Each row is a point on a tangle of strands that fork, close into loops and nearly touch. The rows are in no order.
Two points are linked if the straight distance between their rows is under 5.21. Some points are linked to none.
<206>: [ 0.18 -1.05  0.87  1.39  0.63 -1.62  0.68 -2.80 -1.04 -2.52  1.27 -0.28
 -0.23 -2.44 -0.67 -0.31 -1.65  0.32  0.77  1.40 -0.73  3.03  2.01  0.50
  1.02  0.34  2.02  4.03]
<655>: [-1.16  1.56 -0.60  0.87 -1.72  0.96 -1.49  1.73  1.31  3.78  0.38  2.31
 -1.13  3.45 -2.47  0.85 -0.49 -0.29  1.17  0.04 -2.50 -2.19 -0.24 -1.13
  0.30  0.54 -0.12 -0.97]
<793>: [ 0.38  1.17 -0.64 -2.11  1.35 -0.52  1.56 -3.27 -1.72 -1.57  0.57 -0.96
 -0.60 -2.03  1.50  0.52 -1.60  2.67  0.70  1.01 -0.20  2.19  0.53 -0.19
  0.42 -0.72 -1.27  2.66]
<54>: [-0.59  1.84  0.22  1.60 -0.52  0.19 -1.05  2.64  1.92  3.15 -0.10  2.09
 -1.15  2.15 -2.32  0.35 -0.30 -1.10  1.43 -0.06 -1.91 -1.50  0.11 -1.42
  0.43  1.42  1.26 -1.83]
<517>: [ 0.12 -0.55  1.88  4.45  0.90 -0.47 -0.38 -0.66  0.96 -2.64  0.43  0.13
 -0.46 -2.17 -1.80 -0.90  0.40 -1.78  1.47  0.71 -0.80  2.98  0.84 -0.20
 -0.42  0.39  1.62  1.42]
<334>: [ 0.48 -0.57 -1.81 -2.46 -2.67 -1.10 -0.28  1.71  0.59  2.63 -0.43 -3.50
  0.55  0.85 -0.59  0.28  1.94  2.64 -2.02 -0.26  0.20 -1.34 -1.92 -0.68
 -2.19  0.93 -1.72  0.29]
<25>: [ 0.08  2.33  0.57  4.41  2.67  0.47  0.08  0.25  0.82 -2.19 -1.27  2.15
 -1.16 -1.92 -1.42  0.61  0.57 -1.84  1.73 -0.84  0.05  2.11  1.28 -2.29
 -0.52 -0.46 -0.27 -0.54]
<286>: [ 0.09 -0.73  1.08 -0.60 -1.38  0.76 -1.23  1.17 -0.24  1.07 -0.72 -2.16
  0.31  1.06  1.48 -1.39  2.66  1.23 -2.70 -0.91  1.31 -1.57 -0.74  0.27
 -2.60  0.57 -0.74 -2.69]
<508>: [ 0.48 -1.78  0.08  1.00  2.30 -1.80  1.23 -3.59  0.09 -3.30  0.98  2.19
  0.21 -0.84  1.57  0.47 -2.10 -1.29  2.61  1.51 -0.76  3.63  1.28  1.92
  1.27 -0.26  2.56  0.55]
<586>: [-0.34  0.63 -1.76 -0.61 -1.51 -0.09 -0.37  2.28  1.05  3.10 -2.24 -0.41
 -0.65  2.27 -1.03  0.17  1.15  2.33  0.31 -0.35 -0.02 -1.58 -1.34 -1.15
 -0.85 -0.23 -3.17 -0.58]
<425>: [ 1.21  2.08  0.12 -1.63  0.69  0.70  0.54 -0.57  0.34 -0.45  2.40 -0.18
  0.23 -1.77  0.95 -0.92  0.93  0.76  0.41  0.43 -0.87 -0.30 -0.35  0.24
 -0.10 -0.20  0.21 -1.87]
<721>: [ 0.03  2.59 -1.25 -2.81  1.85  0.25  1.83 -1.67 -0.64 -0.78 -0.18 -0.84
 -1.03 -2.11  1.14  0.21 -0.82  2.64  1.03  0.61  0.37  1.03  0.13 -1.08
  0.52 -1.09 -2.29  2.12]
<967>: [ 1.20 -2.29 -1.47 -2.79 -2.24 -0.62  0.71  0.68 -1.04  1.35  1.81 -2.97
  1.58 -0.74 -0.32  0.60 -0.73  1.72 -1.93 -0.16  0.76 -1.41 -1.28  0.18
  0.29 -0.59  0.20  1.97]
<698>: [-0.06  0.98  1.28  4.78  2.30  0.09 -0.07 -0.32  0.83 -3.16 -0.78  1.51
 -0.81 -1.85 -1.44  0.08  0.24 -2.98  2.38  0.20 -1.00  2.59  0.94 -1.29
 -0.55 -0.08  1.00  0.05]
<76>: [-0.62 -0.30  0.38  1.10  2.90 -0.68  1.57  0.71  0.36 -1.58 -0.33  1.81
  0.07 -1.29 -0.70  2.06 -3.74 -2.99  1.33 -0.27 -0.14  2.33  1.94  0.13
  4.08  0.44  2.17  2.59]
<1014>: [-0.28 -1.72  0.74 -1.19 -2.43  1.05 -2.03  0.89  0.08  2.18  1.54 -0.68
  0.22  2.63  1.17 -1.38 -0.10 -0.88 -0.79  0.51 -0.45 -3.59 -1.12  1.19
  0.00 -0.62  0.28 -2.13]
<974>: [-1.18 -0.58 -0.95  0.74 -0.87 -0.51 -0.71  3.30 -0.36  2.99 -2.97  2.10
 -0.45  2.57 -2.73  1.99 -2.26 -0.75  0.15 -1.89  1.23 -1.06  0.42 -0.99
  1.97 -0.38 -0.39  1.56]
<289>: [-0.39  3.67 -1.94 -3.43  1.44  0.77  1.69  0.39 -0.19  0.71 -0.92 -0.87
 -0.66 -1.18  0.47  0.91 -0.97  2.17  0.91  0.03 -0.03 -0.18 -0.01 -1.34
  1.17 -0.68 -3.49  2.46]
<617>: [ 0.41  1.23 -1.15 -2.49 -1.34  0.43  0.61  0.89  0.49  0.86 -0.18 -3.21
  0.34 -0.47  0.64 -0.36  3.14  2.27 -1.63 -0.19  1.04 -0.79 -1.84 -0.69
 -1.89  0.01 -1.70 -0.11]
<853>: [ 0.05 -2.71  0.61 -0.57  1.28 -1.48  0.78 -4.97 -1.29 -4.14  2.41  1.67
  0.82 -0.27  3.09  0.02  0.13 -0.74 -0.08  1.96 -0.13  2.53  0.90  2.59
 -1.35  0.11  3.33 -0.45]
<124>: [ 0.28  1.15 -1.35 -3.24 -0.78  0.18  1.06  0.07 -0.11 -0.48 -0.47 -3.61
  0.43 -1.26  0.63 -0.11  2.44  1.83 -0.86  0.01  1.70 -0.33 -2.38 -0.05
 -1.03 -0.62 -2.42  0.82]
<577>: [ 0.00 -1.47 -1.16  0.72 -1.00 -1.05  0.46  1.71 -0.42  0.65 -3.13 -2.21
  0.20  0.07 -1.03  0.01 -0.44  2.88 -0.94 -1.47  1.87  0.03 -0.13 -1.19
 -0.28 -0.90 -2.93  1.21]
<66>: [ 0.05 -0.56  0.45  3.37  0.61 -0.98 -1.09  3.36  0.71  1.44 -4.11  1.64
 -1.32  1.69 -3.13  2.90 -1.53 -2.56  0.66 -1.94  1.11  0.42  0.24 -1.75
  0.73  1.60  0.92 -0.62]
<694>: [-0.21 -0.39  1.32 -2.59 -0.48  2.36  1.18 -1.83 -1.64 -1.64  2.09 -2.04
  1.38 -0.52  1.69  0.39  2.89 -0.55 -4.00 -1.17  1.42  0.38  0.37  0.87
 -3.37  0.69  0.81 -0.20]
<731>: [-1.55 -0.36  0.88  1.49  1.24 -2.44 -0.70 -5.32 -1.88 -3.40  0.76  3.70
 -1.53 -1.14  0.49 -1.10  1.02 -0.64  2.10  2.76 -0.97  2.70  0.81  0.65
 -2.88 -0.47  1.42  2.00]
<220>: [-0.27  3.04 -2.20 -3.90  0.11  1.24  0.57  0.22  0.85  0.38 -1.40 -0.88
  0.06  0.30  0.61  0.19  1.73  0.71  1.59  0.96  1.22 -1.45 -2.02 -0.32
  1.08 -1.19 -4.02  0.58]
<980>: [ 0.60  0.81  1.78  0.83  1.06  1.30 -0.59 -1.10 -0.33 -2.07 -0.05  0.80
  0.46 -1.25  1.84 -1.91  1.53 -0.81 -0.12 -0.23  0.63 -0.37  0.13  0.59
 -1.09 -1.81 -0.42 -2.52]
<912>: [ 0.24  0.30  1.73  0.33  0.25  0.69 -1.21  1.20  1.19  0.53  2.22  0.83
  0.29 -0.18  1.06 -1.83 -0.51 -2.17  0.35  0.18 -1.61 -1.46  0.30  0.59
  0.37 -0.21  1.70 -3.28]
<832>: [ 0.42  1.34 -0.47 -1.12  2.32  0.55  0.63 -0.44  0.77 -0.16  1.80  3.28
  0.32  0.18  1.32  0.14 -1.11 -2.31  1.83 -0.24 -2.00 -0.18  0.33  1.56
  2.82 -0.75  0.23 -2.50]
<53>: [-0.36 -1.70  2.73 -0.96 -0.81  1.88  0.51 -1.04 -1.49 -1.69  2.58 -1.37
  1.81 -0.31  1.72 -0.58  1.53 -1.86 -3.88 -0.42  1.16  0.23  2.01  1.40
 -2.45  0.88  2.78 -0.56]
<925>: [ 1.20  0.88 -0.89 -2.01 -0.16  0.66  0.75 -0.52  0.15  0.43  2.06 -0.52
  0.24 -0.63  0.46 -0.67  0.19  0.89  0.36  0.21 -0.58 -0.68 -1.15  0.53
  0.68 -0.57 -0.22 -0.66]
<733>: [-0.17  0.99  0.02  0.96  1.18 -0.46  0.40  2.61  0.72  0.77 -0.39  2.20
 -0.54 -0.28 -2.27  1.34 -2.18 -2.20  0.94 -0.75 -0.11 -0.17  0.61 -0.30
  2.53  0.27  1.34  0.27]
<471>: [ 0.44 -3.18  0.43  2.50 -0.60  0.01 -0.09 -1.17 -1.02 -2.41  0.15 -0.66
  0.66 -1.10 -0.35 -1.22  0.09 -0.49 -0.96  0.15  2.22  1.16  1.05  0.74
  0.73 -0.87  1.49  1.99]
<34>: [-0.74 -1.73  1.08  2.48  1.24 -1.55  0.32 -2.76 -0.77 -3.28 -0.04  0.93
 -0.58 -1.95 -0.35  0.19 -2.48 -1.59  2.00  2.43 -1.00  3.56  2.18  0.75
  1.64  0.45  1.85  5.11]
<709>: [ 0.83  1.74  0.69  3.12  1.23  0.37 -0.19  2.07  1.91  0.83 -0.47  1.00
 -0.74 -0.74 -1.67 -0.06  0.24 -0.43  1.23 -0.77 -0.78 -0.06  0.36 -1.34
 -0.04  0.35  0.11 -1.96]
<867>: [-0.10 -2.25  2.11  2.36 -1.03  0.36 -0.39 -1.42 -0.97 -2.54  0.99 -0.75
  0.91 -0.61 -0.35 -1.17  2.90 -1.05 -2.86 -0.19  0.39  1.36  1.77  0.92
 -1.92  1.36  2.11  0.83]
<943>: [ 1.55 -4.09  0.11  2.54 -2.22 -1.88 -1.32  1.78  1.17  2.38 -1.88 -1.54
  0.52  2.07 -1.52 -0.26 -0.63  1.33 -0.76 -0.43  1.23 -0.16  0.27  0.03
 -0.64  1.81  2.88 -0.26]
<621>: [-0.22 -0.09 -0.72  0.29 -0.25 -0.36  0.85  1.57 -1.01  0.05 -2.58 -1.78
  0.04 -1.00 -0.94  0.38 -2.16  2.20 -0.25 -1.24  0.63  0.41  0.89 -1.20
  0.64 -1.38 -2.92  2.99]
<981>: [ 0.27 -0.70  0.21 -0.29 -1.81 -0.36 -1.28  1.09  0.23  2.83 -1.32 -2.59
 -0.10  1.69  1.23 -0.84  2.71  2.47 -2.72 -0.96  0.36 -1.65 -0.59 -0.06
 -3.01  2.20 -0.29 -3.23]
<914>: [ 0.51  1.13 -0.82  0.05 -0.85 -0.03 -0.20  2.16  0.75  2.36 -1.00 -0.49
 -0.38  0.52 -1.77 -0.15  0.41  1.98  0.35 -0.78  0.12 -1.10 -0.72 -1.19
 -0.19 -0.38 -2.30 -0.51]
<669>: [ 0.12 -0.43  0.69  1.32  0.75 -0.85  0.81 -0.48 -0.56 -1.37 -0.07 -1.05
 -0.28 -2.02 -1.12 -0.09 -3.59  0.59  0.72  0.19 -0.53  1.83  2.10 -0.58
  2.09  0.01  1.02  4.38]
<32>: [-0.82 -0.82 -0.12 -1.62 -3.25  1.04 -2.49  0.41  0.11  3.00  0.59 -1.40
 -0.08  3.27  0.52 -1.16  0.91  0.51 -0.72  0.78 -0.84 -3.17 -1.92  0.25
 -1.69 -0.19 -1.26 -1.96]
<353>: [-1.26  0.24  0.44 -0.02  1.20 -2.10  0.21 -5.84 -1.71 -3.54  1.39  3.37
 -0.81 -1.03  1.73 -0.38  1.56  0.30  1.36  3.40 -1.14  2.80  0.59  0.74
 -3.68  0.11  0.88  0.64]
<936>: [ 0.10  0.36  2.13  1.17  1.71  0.41 -0.36 -1.89 -0.24 -3.12  0.79  1.55
  0.56 -1.33  2.11 -1.79  0.01 -1.95  1.15  0.19 -0.01  0.94  0.59  0.92
 -0.96 -1.85  1.01 -2.54]
<541>: [-0.10 -0.32  1.68 -2.23 -1.18  1.86 -1.22  0.52 -0.96  0.16  0.78 -2.14
  0.40  0.29  2.35 -1.30  2.37 -0.20 -3.11 -0.61  1.54 -1.94 -0.79  0.89
 -2.13 -0.11 -0.61 -2.91]
<312>: [-1.46  0.66 -0.56 -1.19 -3.07  1.93 -2.85  0.42  0.83  3.37 -0.62 -0.68
 -0.17  4.51  0.53 -0.69  1.34  0.78  0.10  0.63 -1.71 -2.99 -1.98 -0.25
 -2.11  0.21 -2.02 -2.02]
<780>: [ 0.40 -1.78 -0.59 -0.33 -1.23 -0.28  0.60  0.57 -0.98 -0.64 -1.76 -2.46
  0.81 -0.50 -0.27 -0.48  1.27  1.83 -1.76 -1.31  2.71  0.19 -0.71 -0.15
 -0.62 -1.16 -2.41  0.81]
<730>: [ 0.57 -0.98  1.34  0.53 -0.21  1.17 -0.96 -0.43 -0.42 -1.64 -0.39 -0.46
  0.41 -0.20  0.87 -1.47  1.55  0.06 -1.04 -0.96  2.13 -1.05 -0.28  0.92
 -0.70 -1.66 -0.74 -1.73]
<153>: [ 0.16  0.06  0.05  0.55  0.12 -0.70  0.69  2.24 -0.59  0.77 -2.14 -0.45
 -0.26 -0.68 -1.79  0.77 -3.19  1.02 -0.07 -1.68  0.24 -0.02  1.68 -1.26
  1.78 -0.76 -1.10  2.78]
<864>: [ 0.67 -2.45  0.86  1.78 -1.51 -1.38 -1.54  0.75  0.31  2.88 -2.37 -1.83
 -0.51  2.42  0.93 -0.90  1.20  2.25 -1.74 -1.33  0.58 -0.98  0.03  0.07
 -2.82  3.01  1.53 -3.69]
<750>: [ 0.82 -1.48  0.53  1.89 -0.41 -0.78  0.50  1.77  0.09  0.02 -0.41 -1.07
  0.17 -1.16 -2.44  0.07 -3.49  0.38  0.15 -0.26  0.33  0.48  1.14 -0.72
  2.31 -0.04  1.16  2.98]
<228>: [-0.37  2.11 -1.95 -3.72 -2.10  1.38 -0.25 -0.26  0.86  2.02  1.24 -2.33
  0.47  0.77  1.10 -0.44  2.48  0.64 -0.12  1.50 -1.19 -2.65 -3.36 -0.26
 -0.78 -0.03 -2.60 -0.34]
<682>: [-0.49 -0.72 -0.52  2.18 -0.04 -1.09 -1.05  3.53  0.07  2.86 -4.02  1.91
 -1.17  2.29 -2.96  2.98 -2.40 -1.55 -0.01 -2.19  1.11 -0.13  0.61 -1.52
  1.03  0.68  0.28  0.54]
<710>: [ 0.56 -1.73 -0.02  0.15 -0.31  1.01  0.33 -0.36 -0.86 -1.61 -0.77 -0.63
  0.88 -0.41  0.28 -1.03  0.63  0.76 -1.02 -0.99  2.58 -0.65 -0.66  0.53
  0.02 -2.22 -1.44  0.19]
<321>: [ 0.23  1.42 -1.15 -3.06 -1.24  1.03 -0.10  0.15  0.36  1.93  1.98 -1.36
  0.23 -0.07  0.82 -0.48  1.09  0.73 -0.24  0.45 -0.95 -2.40 -2.26  0.15
 -0.01 -0.56 -1.26 -0.95]
<923>: [-3.17  3.11 -2.18 -3.21 -0.19  0.69  0.33  1.90 -0.57  2.11 -1.69  1.65
 -0.69  1.70 -0.98  1.78 -1.01  0.18  0.15 -0.50 -0.79 -1.65 -0.73 -1.01
  2.31 -0.14 -3.88  2.61]
<435>: [-3.00  3.16 -2.34 -0.52 -1.75  1.73 -0.92  1.40  1.09  3.72 -1.08  1.73
 -0.86  4.67 -1.56  1.52  1.36  0.95  0.73  0.49 -1.67 -1.91 -1.19 -1.97
 -0.34  0.72 -2.99 -0.12]
<624>: [ 0.56 -0.78  0.83  4.79  0.98 -0.56 -0.95  2.55  1.39  1.19 -3.87  0.67
 -1.38  1.05 -2.88  2.35 -0.83 -2.38  1.08 -1.58  0.54  0.91 -0.20 -1.45
  0.15  2.14  1.18 -1.93]
<646>: [ 0.69 -1.70 -1.60 -2.98 -3.14 -0.56  0.28  1.35 -0.41  2.32  1.36 -3.31
  1.07  0.60 -0.53  0.57  1.28  1.72 -2.41 -0.31  0.01 -1.60 -2.17 -0.02
 -1.50  0.70 -0.27  0.78]
<440>: [ 0.07  2.65 -1.38 -2.13  3.16 -0.19  1.43 -0.77  0.34  0.23  1.12  3.75
 -0.37  0.12  1.20  1.16 -1.04 -1.10  1.74 -0.19 -1.45  0.29  0.78  1.18
  3.00 -0.36 -0.36 -1.40]
<1047>: [ 0.98 -1.89  0.73 -0.16  0.41 -0.08  0.87 -1.95 -0.50 -2.80  2.41  0.22
  1.21 -1.57  1.52 -1.14 -0.30 -0.81 -0.50  0.57  0.72  0.66  0.35  1.64
  0.58 -1.01  2.25 -0.38]
<820>: [-0.02 -1.20 -0.19  0.73  1.74 -0.63  1.02  1.66  0.31 -0.29 -0.09  1.54
  0.54 -0.88 -1.19  1.63 -4.55 -2.58  1.08  0.13  0.37  0.64  1.58  0.31
  4.95  0.57  2.44  2.96]
<543>: [ 0.28 -0.05  1.70  2.12  2.13 -0.09  0.05 -1.54  0.55 -3.46  0.66  2.05
  0.50 -1.44  1.14 -1.02 -0.71 -2.64  2.20  0.21 -0.48  1.62  0.58  0.87
  0.07 -1.34  1.86 -1.28]
<874>: [-1.08 -1.85 -1.61 -0.27 -2.44  0.55 -0.98  1.74  0.40  2.89 -1.62  1.64
 -0.18  3.75 -1.53  0.49 -1.20 -0.23  0.76 -0.73  0.51 -2.52 -1.18  0.06
  0.76 -1.31 -1.65  0.02]
<87>: [ 0.90  2.51  1.01 -1.33  0.84  0.71 -0.22 -0.07  0.30 -0.39  3.07 -0.54
  0.31 -1.76  2.44 -1.80  1.56  0.05 -0.51  0.77 -1.26 -1.15  0.07  0.00
 -1.48  0.24  0.86 -2.91]
<330>: [ 0.92 -0.45  2.18  4.30  0.26  0.02 -1.68  1.22  0.85  0.69 -1.93 -1.06
 -0.88  0.06 -0.29 -0.98  1.44 -0.06 -0.26 -1.03  0.18 -0.19  0.53 -0.38
 -1.77  1.24  0.77 -3.80]
<45>: [ 0.55 -1.84  2.21  4.74 -0.38 -0.57 -1.33 -0.70 -0.28 -1.86 -1.22 -1.09
  0.05 -0.54 -0.76 -1.48  2.71 -0.15 -1.84 -0.80  0.98  1.45  1.17  0.28
 -1.72  1.39  1.07 -0.28]
<77>: [ 0.16 -1.63  1.22  0.53  0.66 -0.55  0.71 -3.63 -1.14 -3.90  2.22  1.27
  0.64 -1.34  1.39 -1.09  0.58 -0.98  0.01  1.27  0.08  2.21  0.77  1.70
 -1.05 -0.26  2.62  0.52]
<171>: [ 1.20 -1.96  0.10  1.66 -1.50 -0.97 -0.16  2.26  0.76  1.35 -0.37 -0.98
  0.51  0.00 -2.52  0.12 -2.06  0.89  0.10 -0.21  0.24 -0.27  0.46 -0.55
  1.44  0.46  1.49  1.15]
<269>: [ 0.89 -2.03 -1.43 -2.67 -1.38 -0.65  0.98  0.00 -1.25  0.13  1.52 -2.86
  1.12 -1.81  0.24  0.29 -1.60  1.66 -1.44 -0.38  0.99 -0.39 -0.69  0.06
  1.61 -0.67  0.00  3.25]
<1022>: [ 0.76  0.83  0.01 -3.16  0.33  0.61  1.23 -3.13 -1.39 -2.18  3.02 -0.83
  0.73 -2.00  2.48  0.17  1.56  0.86 -1.67  0.72  0.48  1.08 -1.10  1.06
 -2.03  0.05  0.89 -0.34]
<885>: [ 0.12 -0.70 -1.16 -1.12  1.11 -0.39  1.24  0.85 -0.39  0.80  0.53  1.25
  0.50 -0.29 -0.46  1.03 -4.07 -0.82  0.71 -0.33 -0.58 -0.12  1.33  0.79
  5.01  0.08  0.49  2.62]
<789>: [-2.80  2.08 -1.67  0.47 -2.41  1.69 -1.20  0.94  0.70  3.71 -0.54  2.14
 -0.75  5.03 -1.96  1.42  0.10  0.51  0.71  0.17 -2.40 -1.61 -0.80 -1.41
 -0.56  0.72 -1.40 -0.10]
<1023>: [ 0.23  1.47  2.14  0.32  0.47  0.85 -1.41  1.18  0.82  0.21  2.00 -0.52
 -0.54 -0.69  1.75 -2.37  0.75 -1.17 -0.34  0.46 -1.22 -1.45  0.49  0.12
 -1.06 -0.05  1.03 -3.50]
<881>: [ 0.51 -1.78  1.65  5.37  0.23 -0.62 -0.94 -0.38  0.11 -1.80 -1.53 -0.30
 -0.23 -1.05 -2.06 -0.62  1.16 -1.10  0.34 -0.25  0.45  1.77  0.85 -0.24
 -0.06  0.37  0.74  0.94]
<352>: [-0.40 -0.91  0.93  2.05  0.87 -1.08  0.27 -4.26 -1.39 -3.93  0.97  2.18
 -0.53 -1.60  0.29 -1.09  0.47 -1.08  1.34  1.61  0.24  2.78  0.75  1.27
 -1.10 -1.00  1.08  1.78]
<629>: [-1.06  3.64 -2.05 -2.94  1.27  0.71  1.37  0.69 -0.37  1.61 -0.22  1.84
 -0.72  0.18 -0.22  1.41 -1.07  0.55  0.88 -0.23 -0.69 -0.87 -0.19 -0.61
  2.80 -0.43 -2.91  1.47]
<319>: [-0.38  0.93 -0.10 -1.31  4.26 -1.41  1.78 -1.88 -0.91 -1.45 -0.60  3.08
 -0.67 -0.32  1.59  2.62 -3.77 -0.50  1.40 -0.16 -0.51  3.13  2.49  0.98
  3.28 -0.34  0.33  1.28]
<296>: [ 1.10  1.03  0.01  1.48  0.25  0.02 -0.16  1.40  1.20  0.94 -0.30  0.06
 -0.49  0.14 -1.36 -0.53  0.86  0.81  0.41 -0.84 -0.13 -0.78 -0.16 -1.06
 -0.22  0.09 -0.48 -1.88]
<891>: [-1.12  2.66 -2.41 -3.53 -1.53  0.86 -0.12  0.85  1.25  1.67 -1.15 -2.68
  0.36  1.28  0.53  0.35  2.91  0.71  0.85  1.29  0.06 -2.49 -2.76 -0.71
 -0.26 -0.18 -4.01  0.12]
<968>: [ 0.74  0.46 -0.29 -2.33  0.98 -0.44  1.44 -4.47 -1.79 -2.77  2.70  0.61
  0.07 -1.80  1.94  0.42  1.06  1.53 -0.38  1.20 -0.07  2.29 -0.23  0.78
 -1.90 -0.15  0.83  0.29]
<332>: [-0.40  0.18  0.85  2.44  3.04 -0.45  0.61 -0.35  1.33 -3.23  0.35  2.67
  0.36 -1.36  0.62  0.53 -1.39 -4.26  2.95  0.18 -1.02  2.43  0.35  0.70
  1.42 -0.33  2.05 -1.28]
<323>: [-0.09 -2.05  2.40  0.77 -0.40  1.05  0.08 -1.83 -1.16 -3.07  2.59 -0.46
  1.68 -0.88  0.82 -1.07  1.81 -1.81 -2.73  0.15  0.30  1.06  2.08  1.44
 -2.00  1.12  3.32  0.77]
<350>: [ 1.40 -3.48  0.42  2.19 -2.39 -2.00 -1.25  1.34  0.67  2.73 -2.16 -1.52
 -0.11  2.51 -0.42 -0.41  0.19  1.82 -1.76 -1.19  1.15 -0.61  0.04  0.10
 -2.09  2.49  2.24 -2.11]
<163>: [-0.67 -0.30  0.68  2.15  2.73 -1.03  1.27 -1.31  0.13 -2.98 -0.05  1.63
 -0.19 -1.63 -0.15  1.33 -3.45 -1.98  1.92  0.95 -0.67  3.41  1.82  0.36
  2.74  0.47  2.08  3.08]
<1030>: [ 0.33 -1.98  0.77 -1.96 -1.48  1.08 -1.07 -0.08 -0.27  0.81  2.25 -0.64
  0.83  0.54  1.85 -1.49  0.18 -1.01 -1.41  0.18  0.25 -2.75 -1.12  1.66
  0.54 -1.14  0.75 -1.77]
<836>: [ 0.45 -0.98 -0.36  2.81 -0.15 -0.90 -1.45  1.06  1.31  3.46 -4.38 -0.13
 -1.10  2.25 -0.15  0.03  0.90  1.95  0.62 -1.64  0.53 -0.88 -0.60 -1.19
 -1.57  1.84 -0.97 -3.50]
<233>: [ 0.43  0.63 -0.38 -1.70  1.66 -0.90  1.59 -4.67 -1.96 -2.59  1.78 -0.12
 -0.57 -2.19  1.31  0.44 -0.45  2.59  0.17  1.75 -0.38  2.88  0.44  0.21
 -0.85 -0.28  0.18  2.15]
<668>: [-1.30  1.59 -2.70 -2.26 -2.29 -0.45 -0.37  1.92  1.79  2.98 -2.58 -1.78
  0.08  2.86 -0.86  0.36  2.00  2.06  0.62  0.83 -0.44 -1.99 -2.24 -1.38
 -1.33  0.16 -4.38  0.26]
<333>: [ 0.44  0.24  1.00 -3.28 -0.81  1.58  0.13 -0.46 -0.93 -0.41  1.72 -1.95
  1.20 -0.69  2.12 -0.31  2.65 -0.02 -2.81 -0.22  1.07 -1.22 -1.10  1.28
 -2.04 -0.48 -0.25 -1.63]
<992>: [ 1.28 -3.14 -0.04  1.05 -2.36 -1.07 -0.95  2.46  1.12  2.25  0.10 -1.42
  0.37  1.31 -2.19 -0.15 -1.13  1.12 -0.37  0.15  0.50 -0.91 -0.26 -0.13
  0.12  0.78  2.25  0.44]
<362>: [-0.24  1.40  0.90  0.20  1.38  0.58 -0.31  0.91  1.27  0.12  1.92  2.36
  0.17 -0.29  0.89 -0.93 -0.88 -3.15  1.64 -0.19 -1.90 -1.16  0.23  0.90
  1.46 -0.48  0.96 -3.13]
<551>: [ 0.79 -1.11 -0.85 -1.88  0.21 -0.50  1.57 -2.14 -2.11 -1.19  1.23 -1.93
  0.51 -2.12  0.92  0.38 -2.24  1.97 -0.81  0.27  0.66  1.31  0.16  0.67
  1.32 -0.62 -0.37  3.10]
<356>: [-3.24  3.13 -2.45 -1.59 -0.96  0.71 -0.24  2.56 -0.09  3.40 -1.91  2.01
 -0.80  2.99 -1.88  2.01  0.07  0.57 -0.31 -0.47 -1.12 -1.60 -0.50 -1.47
  1.29 -0.04 -3.10  1.83]
<696>: [-0.68  4.00 -2.08 -2.25  2.33  0.66  1.12  0.33  0.14  1.25  1.04  3.44
 -0.77 -0.11  0.23  1.54 -0.55 -0.33  1.20  0.03 -1.92 -0.22  0.71 -0.29
  2.88  0.21 -1.29  0.00]
<389>: [ 0.48  0.73  1.21  4.06  1.70  0.24 -0.56  2.77  2.00  0.37 -1.79  1.40
 -1.09  0.23 -2.01  0.90  0.13 -2.29  1.39 -0.80 -0.69  0.13  0.33 -1.93
 -0.23  1.34  1.24 -2.43]
<416>: [ 0.96 -1.70  0.81 -1.62 -0.24  0.55  0.13 -1.07 -0.59 -1.29  2.95 -0.60
  1.12 -1.24  2.32 -1.29  0.03 -1.08 -1.34  0.22  0.50 -1.12  0.19  1.61
  0.34 -0.61  1.95 -1.86]
<56>: [ 0.40  2.28 -1.48 -3.98  0.65  1.24  1.13 -0.81  0.25 -0.94 -0.13 -1.30
  0.21 -1.25  1.57 -0.23  1.78  1.18  0.90  1.10  1.28 -0.41 -2.02  0.20
  0.03 -1.26 -2.69  0.00]

A tip is a point with one link. Name the tips that can be reached along the links from each point below, in the order of the rows.
<923> -> <54>, <974>, <1022>
<864> -> <25>, <885>, <332>
<1047> -> <853>, <353>, <312>

A piece is all that can be reached along the links. How many separate loops has the piece of each point below (a circle has one, a figure eight two, a Y none), and how many tips (points with one link)?
<163> -> loops 0, tips 3
<912> -> loops 1, tips 3
<353> -> loops 0, tips 3

Name the points in between on the shortest way along the links from the first point to the second, in order.
<356>; <269> -> <923>, <629>, <289>, <721>, <793>, <551>
<698>; <53> -> <517>, <881>, <45>, <867>, <323>
<233>; <912> -> <793>, <721>, <289>, <629>, <696>, <440>, <832>, <362>
<1047>; <353> -> <77>, <352>, <731>
<77>; <312> -> <1047>, <416>, <1030>, <1014>, <32>
